Points on a hilly landscape, in no order, each with its height.
A climber steps from a point to the highest of its 2 nearest points, and stops where none of them is higher. Distance is the straight distance between rows; heights are no part of it.
virun height 82.1: [ 89 113 105  99  89 115 111 114 113 106  98 101 111  99 115  81 104  93
  96 118 111  90 120 102 114 118 123 127 102  81  96  99 102  94  92 123
  85  83 101 121  84 115 111  68 107 114  99 104  91]
fure height 57.7: [ 96  97  83 116 101 107 101 108 102  88  94  97  95 105  91 109  82  92
 112 100  92 104  80  89  97  83  84  76 110 109 101  99 100 118 121 109
  92 112 116  85 101  86 109  93  99  89  99 103  94]
lonaz height 30.5: [110  90  93 105 133  90  75  82 116  85  85 121  90 112 100  96 100  93
  83  98  86 143 111 114  72  78  96  87  86  81  99 114 104 109 119  85
 121  92 104 114 103 114  91 107 110  97 121 107 105]
Boloz height 17.7: [109  79 120  99  91  96  99  97  76 103 142  97  75  75  80 110 131 108
 107 100 101 103 118 100 108 111 115 109  91 109 104 109 103  84 111  96
 118  92  90  93 110 114  74 103 110 123  94 103 127]
Vev height 9.1: [ 95  96  94  98  83 101 101  84 115  94  81  94  86 102 104 100  96 104
 115 105 111  73  79 107  97 114 114 109 123 112  86 103 108  92  76  96
  97 108  81  84  69  80  89  98  77 110  77  75  65]
Vado height 69.8: [ 96 103 110  97  84 132 110 120 125 103 102  91 106  93 114  83 115 106
 108 112 108  91 114  98 128 109 135 108 106  88 102 102 106  80  89 106
  84 101 112 112  89 128 116  84 110 113  99 116  71]
zur height 32.7: [ 74 105  87 119  80 102 108  92  80  81  92 102 110  92  74 110  85  86
 108 114 111 106  85 109 133 126  88 104  86 106  83  70  99 116  86 124
  76 111  87 108 109  96 121  67  83 102 101  92 111]
dak height 13.1: [120  95  98  96 114  89  91  76 101 105  91  88  90 102 112 114  93 113
  97  93 102 107  92 106  81  92  81  86 107  93  95  90 117  72  85  74
  95  99 110  91 105  91 100 130 109 104 107 101  88]
fumab height 44.9: [ 85 120 101 117  95  83 105 127 101 100  90 108 114 120 105  92  87  87
  90 107  80 107 112 116  82 112 105 117  99 112 111 119  77 125 124 135
  93 104  83  94  93 109  99  82  91  78  97  90 102]
rulo height 38.7: [ 85  89 103 101  85 111 106 106 110  90 103  93  81  86  89 100 116 103
 112 105 118  93  99 106 122 112 134  98 107 121  83  98 103  97  83 110
  91 112  96  85  93 107 103  88 105 115  93 103  87]
turuf height 19.8: [119  90 123  91  85 113 118 106  74 120 117  90  97  99 109 111 108 113
 107  95  97  75 100  84 107 102  91 105 103  97 111 102 120  73  85  78
 109 100 100  90 101 103  86 126  96 109  87 106  94]
fova height 57.1: [ 96  99  98 105 104 102 108 104  92  96 118  99  94 100  97 115  86 112
 103 113  91 102  92  90  96  96  78  90 100 124  98  51  99  90  98 106
 111 108 126 100 104  93  93 107  82 106  99 120 118]
sulo height 25.9: [101 107  89  95  97  85 107  85  96 112 131  92  78  96 108  83  93 123
 100  97 118  86 103  82  86  98 102 111 121 128 104 110  98 107  97  89
 104  96  98  90  70  91  87 110  97 102  83  89 129]
sevul height 62.6: [100  98 108 116  98  72  79 116  83 104 109 112  90  84 111  98 109 107
  82  97 117  93 120  94 101 122 135 103 112  89  98 115  96 105 125  97
  97 110  78  88 100 136 100 117 100 119  98  88 110]
gudu height 49.0: [107  97  93 103 111  73  97 101  64 110 135 114  79  85  87 109 105 112
  83 107  97 118 122  91  86 107  80  89  81 109 128  79  82 104 112  89
 110 101  98  98 102 121  91 110 100 103 116 112 156]
piden height 41.7: [ 91 111  96 124  97 109 100 108 114  78  84  96 126 110  83 110  73 107
  99 107 107 126  99 113  90  86  79  88  93 117 112  68  91 111  92  94
  90 127 108 111  98  94 102 103  68  93 107 124 101]
Togif height 51.9: [101  98 100  95 109 102 117  80 105 102 123 100  69  96 101  86 103 104
 115 117 103  92  89  91 105  98  98 103 114 113  73  82 115  79  88 105
 108  88 135 107  87  88  95  99 114 118  79 108 108]
Lizi height 34.0: [ 81 111  85 106 100  81  92  91  85  92  97 103 101 107  91 103  97  90
  99 101 125  69  92  91 108 124 105 103 109  94  79  96 107 114  87 110
  94  93  86 106 102  95 120  68 103 111  94  73 110]
vazur height 46.9: [ 93  83 101 100 100 107 106  85 100  87 112 106  71  94 102 103 106  94
 128 121  85 100  91  96 110  98  88  94 108  96  69  76 117  89 104 117
 104 108 132 112  99  88  82  97 100 109 104 105  85]
fum height 45.0: [104  99 101 108 113  56  85  99  83  98 120 114  85  93  86 108 113 106
  77 105  96 126 114 108  76 107  99 107  85 106 113  99  82 112 118 103
 114  98  88 100  98 109  86 107  98 107 105  97 141]
fubeb height 7.7: [113 106 106  92  86  86  90  88 125 110  88  94 100 106 122  92 104 111
  94 100 114  81  91 115  87 104 127 123 124 120  87 123 100  82  82  94
 101 101  68  90  74  83  91 118  88 110  74  90  88]
dumo height 30.3: [106 101 100  82 105  98 100 106  83 116  79  86 118 113 114 112  95  86
  97  76  97  96  87  90  99  97  77  91  86  83 106 110 103 103 103  90
 100  97  93  93 118  95 108  99 109  86 118  89  94]
gup height 45.1: [100  94  99 100 101  76  95  84 100 101  93  96  88 100 101 104  99 104
 101 101  99 102  93 110  83 108 100 109 102 117  89 101  99 101  97 106
 107 106  85  86  94  89  80 106  93 105  94  93 100]
Let height 35.1: [ 95 115  89  92 108 109 113 109  93 109  98  92 134 104  88  86  85  84
  92  94 102 105 101  96 106  97  73  96  71  98 113  84  86 107  83 110
  90  99  99 109 101  94 108  78 104  95 112 104 109]
gekor height 26.3: [120  87 116  96 102 139 102  93 141 100  81  80 125 108 117  97 114 109
  97 103  92 124 109 129  95  80 105 110  91  93 109 108 112  70  84  80
  97  92 114 103 113 101  97 121 102  97 103 138  73]
romev height 35.9: [ 94 116  80 109 113  82 102  95  93 105 102 105  93 103  92  83  79 113
  81 112 109 107 103  97  77 106  93  99  95 123 108  82  80 121  94 113
  89 102  92  96  69 101 100  94  93  99  99  99 134]
pedim height 15.3: [ 92  81 103 105 102 103 100 119  92  83 120 112  97  92  77 111 119  99
 106  91 109 104 116  94  96  92  98  89  95  76 121 122 115 120 108  94
 115 105 103 106 112 113  99  85 107 107 111 112  97]
sor height 23.8: [103  94 117  91  91 106 106 114 119 103 101 103 114 102 107  96 121  96
  99 101  94  94 105 119 100 104 117 137 105  85 112 127 108  95 100  98
 107  93  91 104  99 106  80  92  91 101  99 102  72]
lin height 60.7: [107 110 115  87 112  93  92  87 102 120  88 101 108 100 131  75 101 105
  74 108 104 101 100 111 108 109 118 123  80  90  92  91  97  71  86 105
  90  83  83 111 104 107 116 105 120 112 100 102 115]
dano height 24.9: [114  98  86  72 126  95  92  69 101 115  83  90  93  94 100 101  94  92
  96  89  85 133  88 123 100  88  79  79  60 107  92  78  90  70  81  81
  95  86 110 101 111  97  88 111 118  96 134 115 117]
Regut height 6.4: [ 95 112  94 106  90  85  93 100 122 102  89 100 102 104 103  83  98 110
  91 106 112  76  94 109  88 107 125 124 120 131  97 127  87 111  92 107
  98  97  74  91  69  84 102  89  86  97  70  83  99]
nezom height 45.9: [ 81  92 101 109  98  92 102  86 105  82  99 121  76 102 110  99 101  90
 119 112  96  84  86  99 107 109  95  99 129  73  74  86 120 103 108 107
  96 110 113 116  96  96  86  94  93 108 100  81  62]
Telut height 28.7: [ 91 101  86 100 113  91  98  86  91  91 125 104  90  95  74 100  99 101
  99 116 126 101  95  96 114 108  94  93  84 115  86  61  91 100  84 115
  97  91 117 112  97  99 117  80 110 120 103 108 135]
dus height 45.5: [100 104 109 106 107  85  70 116 118  96  75 121 119 111 126 112  96  87
 102  89  99 103  99 105 107  93 108  88 114  65  91 124  97 120 131 103
 103 112 119 116 122 115 132 119 103  86 112 102  80]
lof height 42.4: [ 81  95  94 111  81 106 110  98 109  87  89 100  97  87  81 103 103  93
 114 111 101 110  97 121 125 116 121 104  97 123  77  94  89 106  98 133
  82 105  79  85  95  98 103  77  92  96  95  95  85]
veme height 23.3: [106 100  83  64 121 120 106  83  92 112  85  99 102  93 107  88  96  92
  95  94  85 114  87 112 118  90  73  79  51  88  94  67  94  74  87  98
  89  93 114 115 124 100  94  95 127  95 135 113 113]
Diru height 74.5: [100  97  93 110 113  88  85 100 119  89  87 111  91 111  98 105 104  89
  96 110  68 123  96 116  81  84 104 100  93 117  82 116  84 112 128 126
 109  92  95  93 103  86  87  98 104  85 100 104  97]
Girin height 21.4: [ 86 103  97 109  89 103 127 100  85  93 117 102  76  96  95  84  90 106
 108 112  91  85  97  92  89 120 104 118 120 117 106  95  93 105 104 119
 104 103  92  90  81  98  77  67  80  98  88  82 109]
dopap height 35.5: [105  86 103  95 121 101  77  77 105  89  64 110 111 104 117 111 102  79
 108  81  90 130  98 117  92  86  79  87  85  61  93 107 113 108 129 100
 105  99 117 123 132 103  94 121 100  85 140 101 100]
nik height 68.6: [ 97 123 105  99 101 101 100 100 102 115  92  90 116 102 124  82  94 103
  89 114 115  88 101  92 115 122 117 120  92  95  89  76 100  77  74 118
  87  94  85 117  89 109 117  85 106 118  88 103 108]
Biku height 23.5: [ 88 106  99 103  83 107 125 107  78 108 126  93  97 102  89  97  95 100
 104 101 101  69 105  75  98 123  95 117 112 109 120  96 104 110  83  97
 115  96  89 106  84  99  80  77  83 106  86  89 114]
vodot height 38.1: [ 77 119  76 117  97  86  89 100 107  90  70 114 112 114  88  96  85  95
  93 104 123  70  99  89 106 113 111  99 125  85  97 119 104 119  82  94
  85  98  91 106  87 107 123  74  88 103  95  82  80]
basez height 56.9: [100  98  98 116 109  66  76  99  78  97 102 123  81  96 111 105 107 103
  95  96 106  96 102  93  88 111 109  86 113  73  93 114 103 114 128 100
  99 110  97  90 105 121 104 113 110 108 108  85 110]
Rifu height 20.4: [126 108  96  74 113 102 103  97  91 122 100  84 140 107  84 108 105  90
  79  71 111  93 115  99  92  78  81  89  84  99 126 112 103 100  83  52
  98  77  91 103 107  73 116 120 112  96 101 101 104]
Leza height 42.8: [ 82 111  82 106  97 110 101  86 115  88  64 102 118 107  99  92  85  87
 103  99 120  93  93 105 104 106  99 100 103  82  89 100 119 108  72  89
  84 103  97 107  95  94 115  82  96 101 107  94  73]
bub height 45.7: [104 107  95 116 111 106  92 111 120  77  98 101 111 114  87 116  78 111
  94 109  80 137 102 108  70  67  74  81  90 109 121  77  90 108 109  93
 114 121 119 111 105  98  96 117  88  87 110 131 108]
butav height 51.8: [ 84 104 106 100  55 127 102 110 109  94  75 105 101  86 108 106  89  92
 135  99  81  90  92  99 144 104 110 106 113  78  88 106  94 119 112 122
  78 126 101 103 101 104 107  90  89  79 113  84  56]
nug height 41.6: [114  97  99  90 109  86  88 110  92 116 102  79 101 100  89 123 110  96
  94  74 115  92 100  92  97  90  99  76  94 122 112 122  99 105  96  83
 102  97  84  76 102  93 124 122 120  96  98  95 107]
rif height 39.3: [ 97 111 100  98 104  91 113 119  87 115 103 100 115 112 103  86  99  85
  87 104  82 112 119 104  77 110  89 114  86 106 130 109  72 109 108 121
  96  92  84  92  85 114  89  84  98  88 110  98 121]
Mufid height 55.5: [106  98 108 108 109 104  90 122 109  81 119  94  92 106 101 123  94 116
 104 107  87  97  92  84  74  70  90  85 128  94 116 107 105 105 124  88
 119 115 119  89 108  96  99 125  94  90  80 103  86]
sipar height 40.7: [ 93 115  81 102 119  47  83  86  90  98 120 117  78  97  91  86  97 112
  78 112 112 114 115 107  73 110  94 103  90 126 100  87  71 124 107 112
 112  90  90 110  84 103  95 106  91  99  94  92 160]
pepu height 16.8: [120  94 108 105 115  94  98  90 102 101 138 107  67  92 103  96 103 138
 101 108 117 106 114  87  93  90 102  98 124 103 104  97 114  80  95  73
 106  97 123 101  91 104 106 133 107 118  80 112 119]
saguv height 51.2: [ 89  91  91 107 113  77  97  89  90  89 104 130  83  98 104  91 102 100
  98  97 105  92  97  95  89 114 103 105 119  68  89 110 112 112 114  98
 108  99 104 112  98 112  89  88 104 109 107  76  93]
Gibif height 25.8: [ 95 109  77  92  96 101 127  95  76 116 131  90 108  99  75  88  89 105
  89  92  98  69 110  68  97 111  83  97 104 121 125  89  83 122  89 100
 104  89  90 106  76  82  97  76  91  98  81  78 147]
pavez height 15.6: [128 103 104 102 117 102  97  69  97 110 126 103  85  99 105  91 101 130
  94 100 117 100 109  91  96  89  94  94 116  90  97  91 126  63  80  53
  92  79 136 102  97 100 116 139 114 114  88 108 112]
sud height 51.1: [113  84 129  90  86  89  94  83  90 119  93 113 104  90 138  88 115  93
  97  99  75  81  90 113 103 116 125 125 108  82  89 114 113  77 115 102
  96  97  76  95 101 101  75 123  92 102 105  75  78]
pudav height 54.5: [100 110 110  89 112  97  99  76 126 112  83 101 115 103 127  77  94  96
  78 119 103 107  95 118  99 108  96 117  88  91  80  71 107  70  76 105
  91  85 116 126 102  91 103 104 104 109  98 112 100]
Dur height 50.1: [106  97 112 115 115 107  88 125 116  84 120 101 105 106  88 115  98 110
  94 106  80 131 111  97  74  59  90  84 103 103 132 104  97 103 114  84
 120 112 113 103 106 100 102 123  96  85  86 129  92]
firi height 31.2: [ 83 110  97 115 100  82  98 111  88  95 116 100 103 100  87  99 104  94
  96 110 119  82 106  89 110 117 106 111  96 114  95  89  93 113  98 122
 101  91  98 110 101  96 114  80 106 113  82  96 123]
resa height 22.2: [117  96 131 101  84  93 103 105  97 101 118 103 101  98 105 102 122 105
 100 107  88  88 104 101 102 105 115 135 114  96 103 114 109  86 106  97
 118  92  95 100 101  95  75 112  86 107  73  93  81]
Bamef height 24.5: [120  92 109  86 106 125 102  96 121 112  86  80 125 109 108  99 116 108
  84  89 106 103  98 111  85  82 102 106 100  95 119 124 116  71  85  63
 101  77  98  92 102  89 106 115  99  97  93 121  75]
fabuz height 55.2: [ 89  94  90  86 106 138 119 106 114 101  87  94 109  95 110  79  95  90
 114 100 105 100  96 105 125  96 102  93  89  84  88  97 113  93  88 111
  78  97 114 108 100 105 120  74 120  97 118 112  86]
mema height 38.2: [ 88 116  86 114  98 112 105 111  98  97  89  92 132 109  86 100  71  92
  92 117 103 113  97 107 112 101  78  93  76 109 105  63  86 102  84 111
  79 110 108 110  95 101 112  86  87 102 109 122 112]
raz height 38.0: [ 94 106  92 113 104  96  90 119 107  77  78 111 125 117  88 112  94  82
 112  87 103 114 105 112 105  87  84  90  93  89 102 122  91 141 118 109
 104 106 113 113 113  95 115  84 104  77 115  98  93]
Kuv height 47.2: [ 80 102  97 103  66 110 101  90 110  93  65 103 116  97 114  98  90  86
 122 106 100  84  85 106 124 116 107 104 116  74  83  92 113 102  84 101
  75 113 100 115  99  95 107  96  81  92 108  81  54]
bonef height 50.2: [ 92  93  89 103 101  92 103  97  93  91 100  90  87  97  72 120  98 113
 100  98 108 108  94 104  76  98  94  90  94 137 112  89  87 113  96  94
 114 108  90  79  94  86  88  95  89 101 103  97 112]
Fase height 35.8: [120  97 117  86 100  97  97  92  75 129 118  85  97  87 101  96 108 110
  84  89 107  96  96  91 107  99  96 110  79 117 107 108 106  73  83  76
  98  87  82  87 103 105 105 124 123 104  93 103 134]
beku height 43.1: [ 99 104  83 107 101 125 107 101 113  85  64  99 135 111  97  83  77  74
 117  82  96 121  96 115 111  76  74  86  81  86  97 108  91 132 119 111
  92 101 122 117 104  89 119  75 106  71 128 102 101]
pibub height 27.4: [119 100  89  90 128  85  86  77 108 104  81 101 103 109  99  98  94  92
  85  97  80 148 106 122  76  93  84  88  67 102 113 100  84  93 103  81
 104  90 101  98  98 110  82 107 105  90 132 110 116]
daz height 10.4: [ 96  99  93  99  91 118 113  93 105  94  95  84  83 109  98 114  88 110
 125 101 112  71  87  85  93  97  92  91 132 111  97  90 117  91  77  78
  99 113 103  86  83  96  90 112  83 106  78  91  69]
Zadi height 20.9: [111  90 133  89  72 121 113 110  84 110 118  96 103  95 107  99 122 105
 108  98 101  71 112  93 119 110 122 125 107  91 116 114 122  81  86  79
 110 102  86  96 103 121  82 110  88 119  86  99  77]
senit height 53.0: [ 98 109  96 106 103  84 106 101  75 106 125 101  84  95  94 118  92 122
  95 105 102 101  99  81  83 106  78  92  98 122 119  60  91 102 107  95
 114 111 103  96 100 102  95 115  82 106 107 111 141]
Rekar height 19.5: [ 93 101 104 108  95  94 114  99  95  83 138 113  62  88  95  88 105 119
 106 114 101  98 108  95  86 110 113 117 118 109 104  99  98 103 107 106
 120 108  95 100  78 106  66  89  91 109  80  87 117]
Lik height 45.8: [100 101  89  95 104  90 103 118  89 112 107  83 108 104  71 107 109  84
  98  80 107  90 104  86 101  99  96  75  88 128 116 117  88 126  98  94
 104  92  83  82 100  79 124  89 113  96  94  94 120]
sul height 28.3: [114  86 110  99 108 112  93  86 129  94  89  96  99 103 117 101 105 105
 102 113  76 129 105 117  89  78  95  97  98  94  90  92 111  68  97  94
  99  99 123 106 112  93  79 126  98  97 106 129  82]
Vival height 67.1: [ 84  97  85 112  85 130 119  99  91  87  93  90 104 102  95  99  76  86
 119 102  95  92  81  81 127  94  78  83 109  96  88  99 111 109  94 106
  75 106 113  92 102  88 114  77 100  85 103  92  81]
zimos height 25.7: [101 104 109  94  84 102 101 131 102 118  99  92 124 103 103  97 113  85
  96  89  87  78 109  88 109 109 111 119 104  90 125 138  96 109 108 103
 103  88  88 100 103 104 103  86 100  94  92 100  80]
Rete height 29.8: [ 85  96  73 109 106 100 105  80  85  83 104 112 101  95  65 103  89  87
 100 111 117 111  90 107 114 106  68  82  83 103  91  67  91 112  91 112
  89 107 111 110 103 100 107  72  92 106 124  98 119]
gad height 66.6: [ 88  93  97 108  71 128 118 123  91 102 101 100 101  91  93 103  94  89
 124  93  81 102 102  94 126 109 103 102 101  95 104 117  86 122 123 134
  86 108  99  92 110 113 108  62 105  67 117  89  98]
mavak height 56.7: [ 92 103  89 113  99 106 104 104  98  71 133 110  86 110  76 105  86 113
 103 116 104  89  88  78  86  83  83 101 125 123 111  72 101 118 108  97
 128  99 124 107  93  70  99  91  78 102  65  94 104]
Rono height 54.8: [ 97 101 110  92  95 107  80 113 137  95  75 109 108  95 122  94 110  89
 109 106  84  95  90 111 120  94 140  95 118  87  77 127  75  94 124 116
  91 101 114  91 107 102 110 108 101  95  91 100  53]
ges height 62.3: [102 100 121  94  78  91  97 104  74 120 110  85  99  91  98 106 114  90
  94  81 117  71 106  92 122 127 123 112  90 101 104 110 107 100  77 106
 108  97  60 102 114 114  99  96 109 119  92  83 109]
saven height 35.3: [ 79 110  97 109  83 114 115 108  80  97  94  94 115  93  91 113  81 101
 104 116  99 113  95 104 127 121  89 100  74 115  97  53  86  98  86 128
  80 122  87  97 106 115 108  83  83  99 113 111 118]
digos height 77.9: [ 91  92  93  99  81 122 117 124  84 103 106  94 100 103  99 108  92  87
 120  91  89  79  87  73 130 104  83  91  99  91 106  98 101 115 109 116
  91 112 112  92 114 105 111  80 108  86 114  98  96]
pamu height 14.3: [113  93  98  86 113 111 113  80  92 110 101  99  89  98 110  95 101 123
  92  96 112  99 102 101  93 102  86  88 100  84  96  83 128  66  76  64
  93  89 112 102 103 107  95 119 111 119 114 114 102]
Sofon height 50.9: [ 96 101  90 109  99 106  97 129  96  92 104  84 114 112  74 124  98  91
 102  90 101  94  92  81  97  80  85  78 103 125 116 108  93 120 113 100
 102 102 100  81 105  82 126  91  95  87  89 102  96]
gid height 61.2: [103 102  90 110 111  90  91 105 120  90  64 105 108 114 102 105 106  68
 106 105  77 140 109 131  92  94 109  93  77 114  78 122  72 122 125 132
 103 106  85  96 101 101  87  89 104  78 120  98  97]
sak height 31.6: [ 91 109  86 110  99  84 100 110  89 109  98  99  85 100 109  81  85 115
  91  98 102  97 101  96  73 118 112 100 110 119 112 114  84 126 110 112
  91 106  74  74  70 108  96  98  95  97  93  87 120]
vina height 21.9: [117 111  88  62 106 122 113  88  92 113  99  86 117 102  95 100  98 103
  92  90  92  96  86 109 111  84  65  80  67  94 101  68 104  61  72  72
  95  85 115 112 130  91  97 117 115  98 115 111 103]
kede height 68.5: [107  99 123 108  91  80  85 111  78 109  98 104 111  87 100 105 121  96
  92  89 119 100 119 111 108 122 131 109  90  90 109 114 104 102 102  98
  97 102  68  97 114 129  95 108 106 112 110  93 109]
Luseb height 28.4: [ 93 112  93 103  84  86 100 103  83 123 109  84  87  96 110  94  88 119
  92  87 122  76 104  78  87 119 110 106 116 130 110  98  89 115  93 101
  99 112  68  86  76 103  99 112  89 102  84  89 132]
mibo height 38.4: [122 107 112  79 102 101  98 104  88 128  93  69 106 105 112 116 101 102
  83  81 106  89  91  87 106  89  98  87  87 113 106 108  99  74  82  83
  97 102  75  82 118  95 127 126 124  95  90 102 108]
kivol height 62.7: [106  95 113 100 103  93  80 107 133  98  77 109 103 102 123 107 111  85
 100 108  67 115  94 117  97  90 130 104 100 107  74 117  89  94 129 129
  99 103  95  89 105  90  86 117 100  86  98 100  75]
dibu height 33.5: [123 105 100  79 122  98 101  85  95 129 112  92 104  95 105  78  99 114
  73  90 109 106 108  98  98  90  95 100  81 102 111  97 100  71  85  76
  93  74  96  96  99  95 119 115 133 107 107 109 132]
naz height 28.5: [107 102  81  81 106 103 124  95  89 121 136  85  90  97  88  82  95 115
  95  88 102  79 104  76  95  97  84  92  98 133 116  98  93 102  89  88
 106  84 105  91  80  81  91  95 112 100  85  92 130]
Bil height 18.1: [105 101 114 108 104  87 101  96  92  80 146 109  61  87  99  95 110 122
 108 110 110  95 109  78  90  90 112 110 127 108 106 101 108  94 117  87
 124 103 110  99  91 101  85 114 103 116  71  95 115]
votuz height 5.1: [ 92 110 102 120  96  93  96 110 123  87  88  97  96 106  97 102  89 120
  89 115 102  97  96 109  83  97 125 112 122 137  93 100  87 108 102 112
 105 113  86  81  75  86 100 103  76  95  66 100  87]
Zekif height 20.5: [119 111  98  70 108 116 114 104  96 129 104  80 131 102  91  99  99 106
  83  91  95  88 105  95 102  83  76  97  71 108 126  88  96  78  68  74
 103  80  96 106 105  83  99 109 108 100  95 114 105]
taf height 47.0: [ 72 106 103 116  52 125 121  99 101  89  91 102  93  87  90 105  90  93
 128 115  88 101  96 101 146 123 112 110 109 106  81  84 101 106 107 134
  67 117  88  95 106 107 110  83  84  90  97  95  75]
nuzus height 62.8: [ 96 113  80 106 105 106 114  95  82  93 123  95 101 112  84 105  82 107
 103 110 101  79  88  67  99  93  70  93 117 128 100  55  96 101  92  97
 106 100 120 101  96  76 105  93  82 106  77 100 118]
zivo height 16.5: [102  75 115 108 100 108 100 112  88  93 126 110  83  76  88  99 135 102
 105  95 103 104 119 103 108 103 123 105 100  78 108 127 115  98 118  89
 110  93  97  96 109 132  80  94 118 120 109  96  99]
konoz height 33.8: [102  97 101  99 121 100  94 100 120  83  78 115 117 112  98 104 112  84
 102  90 104 132 120 122  92  84  99  96  83  79 110 122  92 119 118  95
 108  98 101 112 109 115 106  93 107  85 126 113  96]
Rimef height 27.9: [107  92 111  88  95  93  98 114  80 118  97  94 116 100 102 108 122  82
  94  79  82  95 100  96  97 105  93 113  90  85 122 130 102 109 116  98
 113  94  89  91 115 104  98 102 109  88 105  93  97]
ruvo height 42.1: [ 99 100 110 118 107  90  78 109 113  80  92 118 107 106 108 128 100  97
 105 101 110 109  99  98 102  87  90  82 113  58  90 100 111 113 114 104
 101 123 124 119 123 108 120 124  94 104 112 107  80]
noti height 57.3: [106 103 110  83  70 112  99  95  89 125 100  79  92  99 112  93 104  90
 105  86 112  47  91  73 127 116 128 109 111  99  99 115 114  87  72  96
 110  97  69 101  98 108 107 103 107 119  77  78  98]
Zimi height 38.8: [101  91 108 114 102 100  73  91 116  74  86 115 102 107 109 120  89  97
 118  96  91 127  94 109  93  79  68  76  97  59  86  88 113 114 126 107
 109 129 127 135 120 101  98 119  92  97 127 107  98]
sadab height 55.9: [ 96  93  97 112 101  92  96 107 104  73 114 103  82  92  70 115 114 120
  99  91 109 109 108 105  71  90 107 102 104 110 122 110 100 113  93  84
 126 112  80  91  93 101  82  99  93 105  90 102  98]
mobu height 62.4: [ 85  97 102 108 102  92  88 120 100  68 122 105  74  97  80 123 107 115
 104  96 101  93  95  90  76  86 112  86 129 106 115 109 101 123 118  89
 128 121  93  87 103  98  93 107  87  91  77  88  83]
falol height 49.7: [ 92  98 112  94  91 106  75 113 122  88  83 121 109  92 120 106 105  98
 114  99  90 102  90  96 117  91 125  88 127  61  82 126  84 108 131 104
 101 113 132 107 115 114 121 119  99  95 105 102  49]
vefa height 49.1: [ 90  98  90  89  93 143 113  90 111  93  63  95 117  94 113  77  81  85
 121  82  98 110  89 110 129  93  91  93  79  73  83  96 108 113 102 114
  79  99 120 124 108  97 124  72 111  74 129  98  92]
rup height 32.9: [111  84 118 109 115  98  82  97 122  93 106 118  80  93 108  94 122 110
  99 114  99 118 115 106 103  91 136 103 111  88  76 116 106  85 118 105
 108  94 115 104 106 114 103 116 111 113  88 113  83]
Pak height 32.8: [107  87 106  77 108 107 103  83  84 110  82 101 112  98 125 104 101  86
 105  84  91 117  90 108 100 103  78 101  80  67  96 102 111 102 105  97
  95  92 100 113 128 102  91 106 106  89 139  92 104]
Ros height 58.1: [ 85 110  96 108  64 120 110 128 109 105  79 102 114 109 103  98  83  90
 122  96  77  90  94  98 123 110 104 113 112  85 107 131  88 127 120 121
  83 111 104 100 104 102 115  73  90  65 110  86  76]
lif height 18.8: [103  86 114  91  83 103 117 107  79 105 131  90  85  95  83 113 121 112
 104  95 108  86 111  82 110 102  94 106  99 120 110  94 112  85  89  83
 122  99  99  97 109 101  81 113  95 117  93 109 113]
sibi height 55.8: [109  95 121  88  98  95  92 101 108 115  87 105 103  97 141  88 113  87
  96 107  65  99  88 108 101 102 118 120 107  95  79 119 102  84 121 119
  95  90  93  90 107  93  83 109 102  91  99  94  82]
sem height 61.8: [ 96  91 108  78 105 138 115  93 126 103  88  86 103  94 116  76 117 100
 105 107 113 102 105 110 114 104 119 103  88  82  91  97 120  72  82  94
  87  89 118 111 100 111 113  93 118 109 108 125  80]
vikan height 30.7: [123  87 113 115 125  96  82  86 117 101 106 114  84 102 114  95 101 107
  87 108  83 127 101 102  93  81 106  97 110  86  90 100 111  77 119  89
 110  90 131 103 106 106 107 129 115 100 101 116  97]
doz height 22.4: [121  93  96  82 116 101 107  91 101 109  87  86 125 106  87 110 108  96
  89  77 102 116  99 118  80  84  86  96  83 106 119 120 104  95  85  62
 104  82  90  89 103  83  94 105 102  91 113 107  94]
foru height 51.5: [ 88 113  91 112 101  78  91 117 110  92  67 116 118 116  94 102 103  77
  99 102  99 112 110 132  94 113 117 106  89 117  91 120  77 122 112 131
  94  99  75  92 100 100 100  81  99  87 100  89  95]
Sefo height 31.1: [115 100  83  86 123  94 107  98  87 124 120  97 101  95  93  87 103 104
  81  86 103  97 106  88  90  92  85  92  85  98 119  95  90 100  92  88
 101  77 105  99  87  93 100  96 119 107 104 108 129]
Geku height 51.0: [ 92 100  92 108 107  90  98  88 111  80 115 110  82 111  81  99  93 105
 109 118 114  97  90  89  98  88  92 105 121 117  72  77 109  98  93 109
 114  96 135 110  91  74  99  93  93 112  66 103  96]
tum height 35.6: [ 89  94 102 109 101  96  86 111 125  87  95 113  81  85  97  99 123 102
 105 109 108 105 115 117 111 103 153  98 109 104  71 110  90  95 111 118
  93 105  93  94  99 118 104  98 109 120  95 105  79]
Rugug height 34.7: [ 96 105  97  99 112 112 112 112  99 118  99 106 122 107 110  82  89  81
  94  97  87 117 108 104  95  98  83 103  78  82 110  97  87 112 112 118
  92  93 109 107 102 110  96  77 107  84 127 110 114]
Pezi height 11.7: [117  92 105  99 102  95  94  83  94 108 102  87  75 105 114 114  91 116
 107  99 106  86  84  89  80 101  93  89 129 106  86 101 112  81  98  79
 103 107 107  77  90  93  89 136  93 101  84  89  83]
nefek height 47.4: [109  94 115  94 100  81  95  69  88 107  92 107  98  98 125 101 106  96
  98 100  99  93  91 112  92 118 102 118 107  80  90  99 123  84  86  93
  98  94  81 101 105  93  75 117  90 107 109  84  92]

Two climbers start at each pair of points below. Name the first point that both come to, or write never.
dopap and vikan => never
Luseb and Lizi => never
gekor and dibu => digos

Call two points neighbours if one is among the 2 nearest of the other. Go from one point of each pair to the other, from neighbour to neighbour, staying as high as possible. Name the lowest point that can't be avoided.
Diru and virun => Rifu
nuzus and digos => sulo
Togif and nuzus => Geku
Diru and digos => Telut
Diru and mobu => gup
kede and Togif => nezom

Where does a climber stop that starts at each point below?
dumo => Diru
Rifu => digos
Sefo => digos
Telut => digos
